Each row is a point on a tangle of strands that fork and nearly touch. The rows are in no order.
Two points are linked if the straight distance between their rows is under 59.3. Some points are linked to none.
z174: [ 23   8  -7 -11  10  13   1   9   4  11   0   0  -9 -10  -5  -1 -28  34
   5 -20  -7  23 -16  -4  26   5 -11  -5  -6 -22   9  15  -7]
z980: [  9   4  12  -7   7  -5  12  -9  14  -2 -12  16  -9  -4  13  -5   3  28
  15   9   1  -4  13  -5  -5   1   8 -11 -20 -13   6  16  -7]
z333: [-12  -5  -7   8 -19   2   6  -5  -8  -4   9 -10  10  15 -17   7  -4 -28
  -6   8   1 -12  -1  -4  -9 -15 -10  22   4  16  -8 -22 -13]
z534: [-15  -3 -22   6  -3  -2  -3   0   6   0  13 -11 -17  -1  -7   1 -17  -6
 -14  -6  -1  12 -10   2   9   4 -12  -6  -6  12  17 -11  -4]
z964: [ -3   1  20  12   0 -29   6  -1 -17  -8   1  13  16  20   9  10  18 -17
   0   1   7 -22  13   0 -19   1  -7  15  11  -5 -23  13   2]
z771: [  3  -6   0  24   3  -6   1 -27  -7   7  -1  -7  19  -8 -13  15  -1  -6
 -11   7  -7 -31  -7  14 -13  -2  -5  16  -9  -5  -8 -20 -29]
z401: [ -4  10  17  12  20   0  13 -13   0  -1   0   7 -16  -1  20   0   8  21
  20  14  13  -4  22  19   7 -11  12  -9 -10 -16  17  21   8]
z368: [ 17   4 -17  -9   0   4  19 -12   9   5  -2  -7   9 -12 -13   2 -22  20
  -7  13 -10   3 -21   9 -14  -6  -8  16  -4  14   0 -11 -23]
z719: [ -8  -4   1   1   8 -12  17  -7 -17  14  15  -5   8  -1  12   1  15  -8
  -9 -13   7  15  -7 -11  13  -3  -2  -4  14   8  -1   4  10]
z402: [-19   2  -6  10 -10   8   0  19  31   3   8  -2   5 -13 -10 -14 -34   3
   0  -2 -14   4   6 -10 -10 -14  -6  11 -12   4   2 -20   5]
z798: [  6 -12 -15  -3  -1 -20  -6  -3  -2 -12  -8 -11  -3  -7   2  21   9  10
 -21   4  -4  -7  -6  18   4   1 -10  -6  21  14  17  -3 -18]
z345: [  2   8 -15 -13  -5  16   3  20  24  -4   4   6   4  -8  -3  -4 -13  10
   6   8  -9  17 -16  -9   2   6 -11 -17  -8  38 -12   7   2]
z529: [-15  -3   4  -8 -18   6  -4  -7   6 -11   2  13 -22  11  19   9  11 -16
  15  -7  18  -3  17  -6   6  -6   3  -9  -2   8  -5   8  11]
z457: [-10  -5   0  -1   9   5  13   3 -13   0  10  -3 -10  -9  14  -7   2 -11
  11  -9   7  26  -5  -5   6  -5  -5  -6   7   9   2   1  19]
z897: [-35 -16  -2   6  -5   0   3   6  11 -13  15  -6  17  -3   4   6  15 -19
   4   7   6  22  33  -5  -2 -13  -3  -2  36  16 -13  -6  13]
z648: [-13  -2 -20 -19 -27 -20   6  31  -3  -8  -7  -1  -4  12  -5   4 -10 -22
  -2   6   8   2 -12   5   5  -2   2  -6   0  25  -2 -10   0]
z506: [  2  -1  -6   5  -9   5 -26   9 -14   1  -6 -10 -18  -4   0  -1 -27 -18
   4 -13   4 -10 -24  14   0   3 -11  11 -12  -2  10 -14   8]
z682: [ 16  -1  -1   3   0  -7 -22 -14 -22  -6  -3  -4 -11  22  16  -3   2 -14
   5 -17  -5  21  -5  -9  18  -8   9  13   8 -13   0   2  12]
z462: [ 18   7  -7  -5   4 -14   4  11   8  -2  -7 -13   1  -5 -17  -4 -26  38
 -10   0 -18  -6  -1  21   6  -7 -12   7   9 -17  35   1 -18]
z192: [-26  -8   5   5  -3   9  24  -2   7 -23  10   1  -1  -7  13  -3  17 -10
  15  12   7  25  41  -4  -2 -19   1  -2  27  12   0   4  18]
z932: [-32  -2  29  15  -8  -1  29  12  -3  -7  18   0   6   5  -2  -2   6  -3
   5   1   7 -21  28  -3  -1  -6 -15  -4   7 -14   0  -5   0]
z621: [-26 -17  -4  19  12 -11 -10   0  -9 -11   1 -14   1  -4  11  -3  -1 -33
  12   0  10   9  19  -2   8 -13  -2  10  13  -4   1  -5   7]
z494: [ 27  -5  -8   1   3  20 -43 -20  20 -20 -12  -3 -18   9   4   1  11 -11
   3  -7   3  14   2  16 -15   5   7  -2  -2   4  -5  15  -4]
z738: [-13 -13 -24  -1 -20 -27   5  18   3  -8   6   2  22   8  -1  17   5  -8
 -20  18 -16  12  -4   3  -3  -5   5  -9  19  33   1 -11   0]
z885: [-12  19   6  21  19  14   5 -11  11  13   3   3 -25 -12  14  -9  -4   3
  20  -3  22   3  18  10   6   0  17  -2 -28 -21   7  13   8]
z268: [-12  -9  13  26   7  -6  25  -9 -22  17  13 -15  29   0  -5  -2   7  -5
  -3   2 -12 -13  -2 -12  11  -3   0  -1  -3 -15  -2 -20  -6]
z348: [ 11  24  12   3  -3   9 -13  13  29 -10 -15   1 -22   5  -3  -8 -20  17
  -4 -15  -4 -18  -1  15  -6   0   0   8 -18 -16  15   6  -7]
z378: [-19 -10  21  19  19 -25  14   5 -27  13  11  -4  20  12  18   5  22 -12
   7   4  10  -7  11   3  15   3  -4 -11   3 -14   3   2   4]
z943: [-29  -3   1 -19 -12   7   9  27  15   9   5  11 -10  -3   9  -1 -22  -5
  12  -2  18   4  14 -16   6   0  -4 -22 -12  -5  -3  -5   7]
z994: [ 28  13 -18 -18  -2  18 -20   6  17 -12  -1  -8 -28  -1 -15  -2 -18   3
  -6 -17   7  16 -26  15  11  15 -10 -15  -4   1   2  14 -18]
z724: [ -3   1 -11  -4 -20 -27   5  11   1 -15 -16  -1  -2   2 -10   5  -2 -11
 -17  17  -7 -30 -11  22 -13  -1   8  -3   6  22   3 -14 -18]
z626: [  5 -12   7   5  15 -19   2  -8  -9  14  -7   3  13 -11  -2   7  -1  22
  -9  12  -8 -18   4  -2  -4  10   1  -7  -5 -17   8  -2 -21]
z103: [ -5   6   3  13   8  -5  -6  -3   9  10   1  -1   2  -7  -5  -1 -22   7
 -10  -5  -7 -20  -1   4  -7   3   0   2 -20 -15  13 -11 -18]
z249: [-34  -8   6  14   3  11  17  13  -8  25  21 -14  19 -11  -4  -6 -14 -17
  -1  -8   7   2   8 -16  18  -4  -9 -10   1 -11  -5 -32   9]
z763: [-19   2  26  12  -8  10  26  -1   0  -4  21   0   4   6  -1  -9   3  10
  -4 -13  -9  -8  13  -9   8  -4 -10  -9  14  -4  16 -12   5]
z398: [ 37   2 -18 -18  -1  12 -41  -2  15  -9 -20  -3  -4   0   2   5  -1  -8
   0  -5  -6  15 -19   5  -2   8   3  -1  -2  12 -15   9  -4]
z379: [ -6   0  19  -3  -7  -4  31   9   3  14   9  15  26  -6   1 -12 -17  17
  -2   7 -20  -9   4 -14 -11  -5  -5 -13  -5 -12   1 -22   8]
z625: [ -3  -4  -3 -12  -9  -7   5  16   1   3  -6   7   4 -24   0   6 -12   4
   3   9   7 -23 -18   0 -17   5 -12  -4 -13  15  -7  -7   0]
z916: [-27  -8   4 -12 -12  12  -8   7   3  -4   1   7   3 -14  -7   4  -3 -24
  14  10  12 -19  18 -19 -18  -5 -16   6   8   1 -29 -13   6]
z951: [  7  -9   7  -9  -1 -13  -3   9  -1  -4 -16   8   2  14  18 -13 -16  16
   9   9 -16  18   6 -10  10  -7  15 -13 -12  -9  22  -1   0]
z443: [-10 -19  11  -7 -12 -15  12  11  -2  -3  -1   9  15  17  20  -8  -6   6
   5  17 -17  22  15 -13  11 -11   5 -19   0  -5  21 -15   2]
z92: [ 13  -6  -6   6  -1   3 -14 -16  -6  -7  -6 -21   2  -3 -17  17  -6   2
 -17   2  -2 -29  -9  26 -11   3  -8  13   4  -5   7 -15 -32]
z369: [-15  -9  -8 -14 -25   5 -12  12  17  -3  -2  10   1 -12 -10   8  -3 -17
   3   5   4 -22   2 -15 -17   4  -7  -6  -9  13 -22 -18   2]
z790: [  4  10 -19   6   5   2   0   5  26   3   8  -7  -5 -19 -19  -5 -31  34
 -12  -7 -23  24  -4  13  10  -6 -11   1   6 -11  31  -7  -9]
z952: [  6 -11  -1   3   2 -37  17  -4 -25  11   2  -3  27  12   5   0  -2 -15
  -4  10  -7  12  -7  -3   2 -17   2   7   3   2   4  -6 -11]
z829: [ 17 -10 -24  -6   0   5 -11 -12  -2  -5  -2 -15   2 -10 -23  20 -10  10
 -22  -6   1  -9  -7  18   9   2 -12   7  14  -6  14 -10 -26]
z646: [ -3  -9   3  -6   9 -22  19  -9   4  10  -4  19  12 -17  -5  -8  -2  25
  -2  24 -17  -9   5   5 -10   3  -7 -24  -2 -19  17  -2 -12]
z404: [  3   7  -6   8  18  11  11 -14  -9  15   3   3  -5  -5  -4 -27  -6  -3
   5 -10   3  32 -13 -19  13   4  16   5 -17 -16  -1  10   5]
z785: [  3  -5  -7   8   0   0  -8   0 -24   8   5 -11  16   1  11  -1  -1 -34
  12 -10  12   3 -13  -1  -6 -11  -6  29   7   5 -16  -5  22]
z422: [  6   5   9  28  29 -19  18 -14 -25  17  13 -13  22   6 -11  -4  17  -7
 -10  19   7  -6   1  16   4   7  11  13   3 -17  11  13 -13]
z362: [ -6 -17  -3  -8 -28  -2 -26   8  -1  -9 -15   3   8  16  12   4  10 -12
  -1   0 -18  -4   9 -17   2  -6  11   3   7  16  -4 -16   5]
z328: [-27   7  15   1 -14  34  19   1   3   3   6   2  -2  -7   9 -17   2  -3
  25  -4  12   9  27 -20  12 -16  15  -6   5 -15 -12 -18  25]
z879: [  8  13  -3  -3  16  11  -5 -11  11   6   1   1 -26   4  -5  -8  -6 -12
  -1 -13  19  10  -7   4  -5  12   4  -1 -31  -7   1  18  -9]
z562: [ 11   8 -17  -8 -19  -3  -5  12  15 -14 -26 -10 -13  -5 -18  -7  -3  -6
 -16  12  -6 -33 -16  26  -9  12  12  -4   0  17  -5  -4 -19]
z324: [ -4  -1  -4   7  -4  -8  -6 -12 -12   9  20  -9   0   6   7   8  13 -24
 -20 -29   0  15  -9  -7  13  -3 -11   1  25  18  -5  -1  12]
z852: [ 11   0  -5  -7  10  10   0   1  21 -16  -5   4   4 -14   7  -9  -7   3
  17  15   0  15  -8  -5 -17  -1  -3   0  -8  29 -13  13  -4]
z272: [  6  -3 -26  -3  -9 -16 -33   2  17 -16 -21  -3  -1   3   7   5   6 -22
 -10   7  -3  -1  -5  15 -19   4  14   2   4  24 -10   0  -6]
z303: [ 25   9  12 -13  -2   2  -8 -13   4  -1  -8  22   1  -3  17  13  29   1
  11 -11   2 -11  -3  -3 -20   8  -3  -1   9   7 -26  23  13]
z417: [  9  14  -7 -19 -16  22   1   6  30 -12   5   3 -11   7 -15  -5  -4  17
  -5   1 -12  13 -11  -7   2   8  -5 -11  -8  19   3   8  -7]
z659: [ -4 -15  -3   3   6 -11  11 -21   7   2   9   4   9  -3  -3   3  22   5
 -16  13 -10  11  14  -8   7   1   2 -14  17  -2  13  -4 -13]
z931: [ 10   3  17  -8 -13   9  -9  16  -3 -11 -18   2  -5  12   7 -17 -14  -1
  19  -3  -6 -14  -4  -9  -8  -4  -2  15 -18  -6   1  -3  12]
z612: [ 28   4 -21 -10   5   4  -1  -7   7   2  -2 -11  -3  -4 -11   4 -20  -3
  -6   6   6  12 -29  13 -16  -2  -2  13  -8  20  -3   2 -15]
z220: [ 22  -7  -5  -3  -4 -14 -16   1 -14  -9 -26  -4 -12  21  13  -4 -13   2
  10  -2 -10  18 -12  -4  14  -8  11   1  -7  -8  12   3  -3]
z580: [-21  12   8   9  -3  30  25 -11  -4  -3   3   7   3 -12  12 -21  29  -2
  23  -7  15  20  10 -13  12 -17  25 -11  11   0 -13  -4  20]
z611: [  5   6  -6   4  -1  15  19 -13  -4   9   9 -10  12  -9 -16  -2 -12   8
  -7   0 -11  -7 -18   0  -8 -11 -11  21  -4  16  -2 -22  -2]
z551: [ 19 -10   5   5  13 -30   5 -10 -29  10 -13   7  22  -3  -4  17   3  13
  -7  22  -3 -22 -12   9 -14   1   4  10   0 -12  -3   6 -14]
z960: [  5  10  13  18  21 -17  18  -2 -24   8  11 -10   7  15 -13 -11  -8   2
  -6  14  -1   1   0  15   2  -5   0  16  -7 -21  24   9 -10]
z705: [  6   5  -7  -9  -3  28  10 -17  17  -1  15   0  -8   1 -18  -2   7  38
 -12  -3 -17  27   9 -12  26  -1   0 -11  14   3   9   1   3]
z3: [-23  13 -15  19   1   8   1   7  36   4  21   5  -7  -6 -20 -17 -29   3
 -10  -7 -16  31   8  -5   5  -3  -2   2 -12   5   5  -9   5]
z679: [-19  -8  -1  15   5 -14 -16   3 -21 -18   2  -1 -22  10   9  -8 -18 -24
  19  -2  13  16   7   3   5  -9  -1   7   4 -11   1   0  14]
z776: [ 33   7  13  -3  17  14  -7   5 -27  20   2  -2   2  -2 -19  11   4  27
  -3  11   5 -12   0  12   2  23   5  25 -11 -31  -3  22  -3]
z889: [-23 -17 -10 -16  -8 -30   8  24  -6   0  -2   5   4   7  11   7  -7 -18
   1   9  19   8   5  -5  -2  -6  -2 -17   7   7  -4  -2   1]
z673: [ 27  13  14  -3  26  33 -16 -14  -5   8  -5  -3 -11  -4 -10   4  11  14
   4  -7  17  -7   8  19  -6  20  11  11 -12 -34  -6  25   1]
z438: [  5   3   6   3  12 -28   9  -7 -21  18   5   4  13   0  25  12  26  -5
  -2 -18  11   4  -1  -9   0   4   8   0  19   4 -10  16   8]
z587: [-21  12  15  23  20   1  15   8 -25  20  11   1  17  -5  -5 -13  26 -19
   5   9  23 -12   9  -3   4  14  16  13   1  -8  -9   7   6]
z602: [ 27  -9   4 -16   4 -23 -25  -2 -11  -4 -29   6   6   9  17  15  11  18
  -3  -6  -3 -14  -6   6  -4   2   8  -3  11  -7  -8  11  -6]
z287: [-24 -12   6 -15   1 -20  13  20   0   6   1  14  -2   0  15  -1 -10  -4
  11   5  17  -2  10  -1   7   0   0 -32 -12  -5  10  -5   1]
z237: [ -1  -3  15   4   0  -3  26  -5 -13  24   7   3  24   1  -5 -12   1  19
 -11   2 -21  -2   5 -21   7  -5   2 -11  -1 -22  12 -18  -5]
z910: [-15  -3   6  -7   4  16 -14  -1   3   3  -1   6   1 -21   6   0  12 -23
  22  -3  21 -19   9 -11 -11   1  -8   4   3   3 -26  -1  25]
z273: [-18  -7 -14  -9 -31  11 -15  27   8 -20  -8   4   2  19  -8  -1  -7 -11
   1  11 -18  10   7 -15   7  -1  13  -5  -5  17  -1 -18  10]
z108: [ 18  -6 -17  -9  -3 -16 -12 -12 -19  20  -2  -6  15  -5  15  25   4 -11
  -9 -11   1 -12 -27   2   0   1  -6  10   2  11 -11 -11  -6]
z151: [-10  11 -27  10  -5   8  -3   3  19  -4  25  -5 -17   3 -32  -5 -22   5
 -20   4 -10  27 -10   3   1   5  -5  -2 -12  19   7  -2   2]
z772: [ -1   1   5  -2  11 -20  23  18  -9   3   4   0   5 -14  -1   0 -15   2
   4  17   9  -9 -11  10 -22  -3 -12   8  -7  12   8   4  -3]
z72: [ 29   4   5 -16  19  -9   4  -8   3  -2  -7   2  -4   1  -3   4  14   7
  -8   5   8   7  -6  10 -18  10   1   5   3   0  -7  30 -13]
z382: [ -4 -14  -7  -2 -13  -2 -10   5  -6 -14   1 -13  -6   8   0  17   4  10
 -19  -6 -13   2  -2   5  21   0  -8 -12  28  12  24 -12  -8]
z284: [ 22   4  -9   4  19  13 -14 -24   0   8  -1  -4 -17  -3  -1  -7   5 -13
   3 -13   8  27  -7  -4   6   8   8   5 -15  -9 -10  19   1]
z652: [ -8 -18   0   6  -8 -23  18   8 -19   7   8  -6  15  14   1   1  -7  -3
  -3   7  -9  11  -3  -4  16  -9  -8 -15   1  -1  21 -20  -7]
z380: [-18  -8  18   1  10   8   9   9 -18   3  -1   1   1 -14  20  -1   7  -5
  14   0  17  -6  10  -8  -1   2   0  -2   0  -6  -8  -6  25]
z420: [ 20  17  10  -9  10   6 -11  10  11   3 -10   1 -14  -2 -10   1 -14  25
  -6  -6  11 -26  -8  18 -16  15   1   2 -17 -20   5  13 -13]
z51: [ 14   3  19  11  21   8   4  -7 -30  18 -10   1   5  -1  12  -2  32  23
   7  11   7   2   7   2  14  16  24  14  12 -21   2  21  15]
z173: [ 24  12   5 -23  -1  21 -18 -11   4  -2  -8  10 -16   0   2   9  15   1
   4 -11  10 -17 -17   5  -6  17  -9  -3  -6  -5  -7  14   6]
z519: [ -8  -1  18  -2 -13  -3  -7 -12  -2  -8  -7  21  -7  10  31  15  30  -7
  17  -7  12 -22  23  -5  -1  -8   7  -8   7  -1 -23   9  13]
z641: [ 22  19  10   4  15  14   6   5 -13  33   8  -1   3 -10 -13  -1  -3  15
  -8   0   3  -8 -15  -1  -6  22   2  24 -22 -21   1   8   1]
z866: [-14 -12 -26  -2 -11  -3  -8  -2  13  -4   3  -1  18  -2 -11  19  13  10
 -19  17 -16   7  -4  -8 -12   5   1  -5   9  37  -7 -15   4]
z21: [-11  -4  -8  12  -8 -16   4  -8  -7   2  22 -14  12  14  -5  11   8 -27
 -15 -11  -2   1   0   3  -3 -10 -17  13  23  24  -9  -3  -4]
z172: [ -5 -11   6  13   5 -22  14 -20  -6  -6  10  -3  17  14 -12   4  16  -3
 -15  10 -15 -10  12  -1  -3  -4 -11  -6  10  -2   9  -1 -21]
z428: [ -5   3  10  -1 -14  27  -8   9  15  -2   1   2   0   1   0 -16 -17   3
  15  -9 -19  -1   3 -20  -7  -9  -4   9 -16   0  -5 -14  11]
z635: [-11   7  12  10  -9  -3 -14  11  18 -10  -6   2 -10   8  -1 -11 -15   6
  -5  -4 -11 -29  12   4  -6  -2   2  -2 -14 -13  14 -13 -14]
z818: [-18  13  -5  16  -1   4   9   3  18  17  18   8  -4  -5  -2 -25 -31   8
  -1 -17 -17  35   4 -13  15 -11  -1  -9 -10 -13  13 -12  13]
z687: [-19  -1  19  24  16  -9  25  -5 -23  19  13  -7  25   2   1  -6  20  -6
  -2  -1   5  -4   5  -6  24  13   1 -17   9 -20  14  -4  -3]
z258: [ 10 -15   9  -9 -14  -5 -17  -1  -3 -10 -22  11   2   8  18   9  12  12
   8   0 -12 -20   0  -7   1   2   6  -6   2  -2  -3  -8   1]
z530: [  7   8  10 -10   6   7 -25 -13   4  -5 -11   9 -31   3   9   7  10  -2
   7  -9  18 -34  -1  17  -8  13  -2  -7 -10  -3  -1  11   2]
z650: [-18   6  26  29  10   6   1 -13 -21   9   0  16  12   5   5  -6  41 -15
  12   5  15 -20  24  -3   4  12  24   7  -4 -23 -21   9   6]
z141: [-26  -4  -2 -24 -31  14   9  29  31 -11  -1  17  -8  -3   4   7 -10   3
  12  10   7   3  19 -14  -2   2   0 -30  -3  14 -14 -11   8]
z79: [ 24  -4 -20 -16  23  15 -25  -9  10  -6 -12  -6 -14 -15  -5  13  -7  20
   0 -14  13   7   2  12   8  14  -3  -6  -8 -23  -2  16 -18]
z792: [ -8  -1  -3  20  13   7  18 -17  -4   0  10 -13  15  -6 -19 -28   0  -7
  -9   7 -18  22   5  -3   1 -16   7  14  10   3  10  -8  -3]
z26: [ 25  -1   2 -17  15   1   0  12   3 -14 -20  -6 -15  -2 -11   1 -13  38
  -4  -3   4 -13  -4  26  -1  -1  -8   4   6 -15  21  14 -10]
z857: [  1  22  13  20  29  26 -10 -16   3  16   3  -9 -15 -10  -2  -8  10   7
   5  -7  14  -1   9   8   4  15  20   7 -16 -27   4  15   3]
z466: [-11  12 -28  -8 -26  15 -11  32  22 -23 -13  -1  -1   5 -12   0  -5   4
  -3  15 -19  -2  -8   2   4  16  15 -13  -5  35  -4  -4  10]
z702: [ -5  21  17   6   1  17  26  -4   7  12  16   1  -9  -2  -4  -7  -4  20
  -9 -20  -6   3   5  -9  17  -2  -4  -2   5 -14  16  -2   8]
z615: [ 19   5   7  -4  24  -5  23   0   2   2   1   4   0 -13 -10 -11  -9  13
  -1  18   5   4 -10   8 -20   2  -7  11 -13  -5   7  23  -9]
z250: [ 10   4   2  -5   3 -31 -14   3  -8  -4  -5   5   2  16   9   8  11 -20
  -4  -1  19 -20  -3  16 -27   2  -3  14  10   7 -19  17   6]
z828: [ 25  -3 -18 -12   8  24 -14  -6  12  -5  -1  -4 -16 -13 -11   2 -14  23
   1 -13  -3  30 -14   0  18   7  -7  -9  -1  -2   0  11 -12]
z230: [  4  18  25   2   6   4  30  14  11  14   7   8  11 -19  -5  -6  -7  36
  -3  -8 -15  -8   2  -6  -7  -2  -8  -3  -2 -17   9   0   5]
z526: [ 19  -1 -11  -5  10 -23  -7 -12   2  -1   0  -5  -1   3   3  12   8 -10
 -19  -7   9   2  -8  14 -30   1  -2  13  13  13 -11  18 -14]
z741: [-23  -3   2 -13 -30  26   4  16  15 -13  14   8  -4   5   5   6   0  10
   3  -1  -8  13  10 -11   6   0  -9 -19   7  25  -4 -19  27]
z479: [  7  -3   5  16  17 -31  20  -6 -30  17   6  -7  28   6   7   4  11  -5
  -1  22  -3  -8  -6   9 -14  -8   3  21   7  -1  -2   9  -3]
z993: [  0  -3   3  -1 -16   4  -5   3 -21   6   4  -6  17   6  -1   6  -6 -31
  11   0   5 -24 -12  -5 -11 -16 -14  28   2  10 -13 -22   7]
z623: [  4   2  20   7  12   2  -7  -7 -22  10   1  -4 -11   9   6   6  14  -3
   0 -10   7  -9  -5   3   8   8   1   5  -5 -11   7  11   4]
z872: [ 19   7   5   1   3   5 -32   5 -11  -3 -14  -8 -22   9  -1   0 -10 -15
   4  -5  21 -23 -20  26  -9   7  -3   7 -18  -3   1   6   9]
z114: [ 34   0 -13 -20 -19   7 -27   9  14 -21 -33   0   1   6  -3  -1   8   5
  -2   9 -18  -6 -15  -1  -5   4  12  -1   0  14 -11   7 -13]
z87: [ 12  -5   0   7   6 -30  -3  -9 -23  19   4  -2  29  -8  17  23  19  -2
  -9 -14  -2  -9 -12  -6  -8   5  -3   8  22   1 -16   4  -1]
z57: [-11  -6   2 -12 -20  19  -5   5   6 -12   4  -3 -16   0  10  12   5  18
  -6  -8 -11  12  -5  -4  21   4 -11 -17  15  21  15 -16  17]
z322: [-23 -17  14  11   2 -24   6  20 -25   4   7 -11  18   7  10  12  -5 -22
  11   6  17 -20   0   4   9  -5 -10   2  -1  -9  -6 -10   2]
z297: [ 30  -8  -3 -16  15   1 -28  -8 -12   0 -20   2  -3   2   2  18   8  23
  -1  -5   8 -14  -2   9   5  13   4   4   0 -25  -1  14 -11]
z524: [  0   5   3  -3  -2  11   5 -12  18 -12  -2  10 -18   7  15  -7   9   4
  12   0   4   7  14  -7   1  -6  10  -4 -14   3  -2  14  -1]
z890: [-15  -4  -6  22   3  -3  12 -12  -2   0  14  -9  11   6 -20 -17  -8 -26
  -3   9  -6   8  16 -12  -5 -15   0  16  -5   1   2 -13 -11]
z507: [ 22   5   9  -7  17  14   4 -15 -11   8  -5   7  -6  -7  15  18  33  30
   9   1  11  -8  10   5  13  11  15   1   8 -24  -6  28   7]
z463: [ 14  -2 -17  -7  10 -10  -5   2  12 -12  -6  -6  -6  -6   4 -11 -10  -8
   3  10   1  31 -12   9 -13  -4  -2   5 -10  20   0  18  -6]
z735: [  6  24  23   8  18  26  18  -8  -2   9  10  -5 -18  -6  -4  -7  10  26
  -1 -12   8  -3   7   7  13   5   8   5   4 -24  12  19   5]
z180: [ -9   7  -1   8  18   0 -12   4  17  -3  -4   0 -24  -6   7 -11 -23  -5
   7   0  16   4   4  11  -8   1   6  -4 -30  -9   7  11   0]
z376: [-18   5  12   9  10   3  30  -7  -4 -11   3   2   7  -6  13 -16  32 -11
  11  -1  15  19  19  -8  -1 -13  13   1  25   5  -9   9  14]
z610: [  7  20   3   5   6   7  14   9  14  17   9   9 -13  -5  -5 -16 -25  21
  10 -20 -17  37 -14 -10  19  -3  -6 -10 -11 -21   4   5   7]
z491: [-10  -3  16  14   2   0  -4 -20 -13   7  -1  15   5   2  22   9  37 -13
  14  -6   9 -22  24 -13   6   1  21  -8   6 -10 -22   0   8]
z688: [-16  -8  -4   0 -30 -17  15  18   1 -17  -1   3  17   9 -16  13   1  -4
 -13  23 -17 -17   2   7  -5  -4  -5  -5  13  27  -1 -22  -5]
z349: [ 13  -5   7 -10   6   7  -2 -24   0   3  -4  11  -4  -8  11  16  34  17
   1 -11   1  -5   5  -9   6  10  10  -9  15  -6 -10  13   4]
z903: [  5 -11 -10  -7  -8  -7  -3 -13  12  -6   2   5  11   5  -7  14  23   7
 -19   4 -22   9   8 -15  -2   2   0  -1  21  20   0   0  -9]
z106: [  0   3 -14 -10 -11  20  -5  -6   8  -1  10  -2  -3   8 -13  -5   4 -16
  -6  -7  -6  14  -9 -11  -5  -3 -10  10  -5  25 -16   0  13]
z765: [  7  -2 -11  -6  -4  -4 -38  -5  23 -24 -15   6 -15  16  14   3  14 -21
  -1  -3   9  -2  10  14 -19   2  15  -1  -3   9 -13  14   0]
z915: [ 14  -3 -16  -4  -7  -9 -31  -6   2  -2 -17  -5   8  -1   6  15   6 -21
  -5  -6   1 -19 -21  12  -9  -2  -5   9   3  19 -10 -10  -2]
z430: [ -9  -6 -26  -5 -18  -4 -14  15   6 -12  -2  -5 -19  10  -3   7  -5 -18
 -11  -5   2  15 -13   4   9   9  -2 -11   5  29  10  -1   6]
z489: [-13  -4 -11  -5 -16  21 -18 -11  13  -9  11   9 -15   7   0   2  10 -29
   9 -12   7  14  10 -12   2  -2  -4   6   5  16 -13   0  23]
z968: [-14  -7  13   7   2 -16   9  -3  -7 -14   4   8   2   6   2   1   8  -4
  -1   8   0 -19  12  -5 -12  -3  -6  -1   6   0  -4   3  -4]
z323: [  6  12  -3  -5   1  28   5 -13  -5  13  12 -11   3  -5 -17 -15  -2  -5
  -5 -23  -4  11 -26 -11   5  -4 -11  14  -5  11 -13 -14  18]
z115: [-19  -4  -9  -3 -16   1 -21  18 -10  -6   0  -4 -17   6  -1  -6 -29 -27
  13  -9   9   3  -8  -6   9  -5  -9   7  -9  -6   0 -14  10]
z41: [ 31  -2  -7 -22  -7   9 -16   7  17 -21 -27   4 -13   7  -1   0  -3  28
   7   7  -7  -1  -2   7  10   3  12 -10  -2  -5   0  19 -18]
z600: [-17  -7  14 -13 -13  27   1   4   2   4   2   6   3   0   4 -14  -8 -12
  21  -3   2   5  19 -32   5 -13   3  -1  -8  -8 -21 -19  19]
z86: [ 11  -6 -13 -14   7 -22  12  -4  18   2  -3   7   9 -11  -9  -6  -3  24
 -10  26 -13  12   3   4  -9   1  -4 -19   3  11  25   8 -20]
z542: [ -9   8   6  22  13  -8  22  -9 -12  -1  12  -7   5   3  -7 -26  -4   1
  -1   3  -4  21   5   4   6  -7  -3   4  17 -13  31   4  -2]
z229: [-17  -3   3  -6 -16   8   1  14 -17  12   5  -2   1   3  -2  -5 -23 -24
  15 -10   6   6  -4 -23   9  -7  -8   8 -11  -7 -14 -17  18]
z758: [  2  17 -18 -10 -24   1   1  23  33  -9 -17  -5  -9  -5 -17  -6 -14  11
 -15  11 -17 -18 -11  16  -3  17  13 -15  -7  21   7  -3 -13]

Follow the links from the first point to the second, and from the first to the third. Name the last point that the two ways share.
z735; z273; z765 => z968
z103; z526; z87 => z719
z220; z420; z792 => z479
z519; z237; z457 => z702
z587; z72; z562 => z968
z258; z287; z349 => z3
z872; z994; z57 => z3
z866; z345; z587 => z529
z915; z230; z785 => z719

A fork is a point with three links, a tip a point with one. Leave the first point through the second and follow the links. Name the first fork or tip that comes.
z910; z916 => z968
z866; z738 => z828
z771; z92 => z3
z534; z430 => z771
z526; z72 => z719
z417; z345 => z529
z438; z87 => z41
z322; z378 => z702
z323; z611 => z417
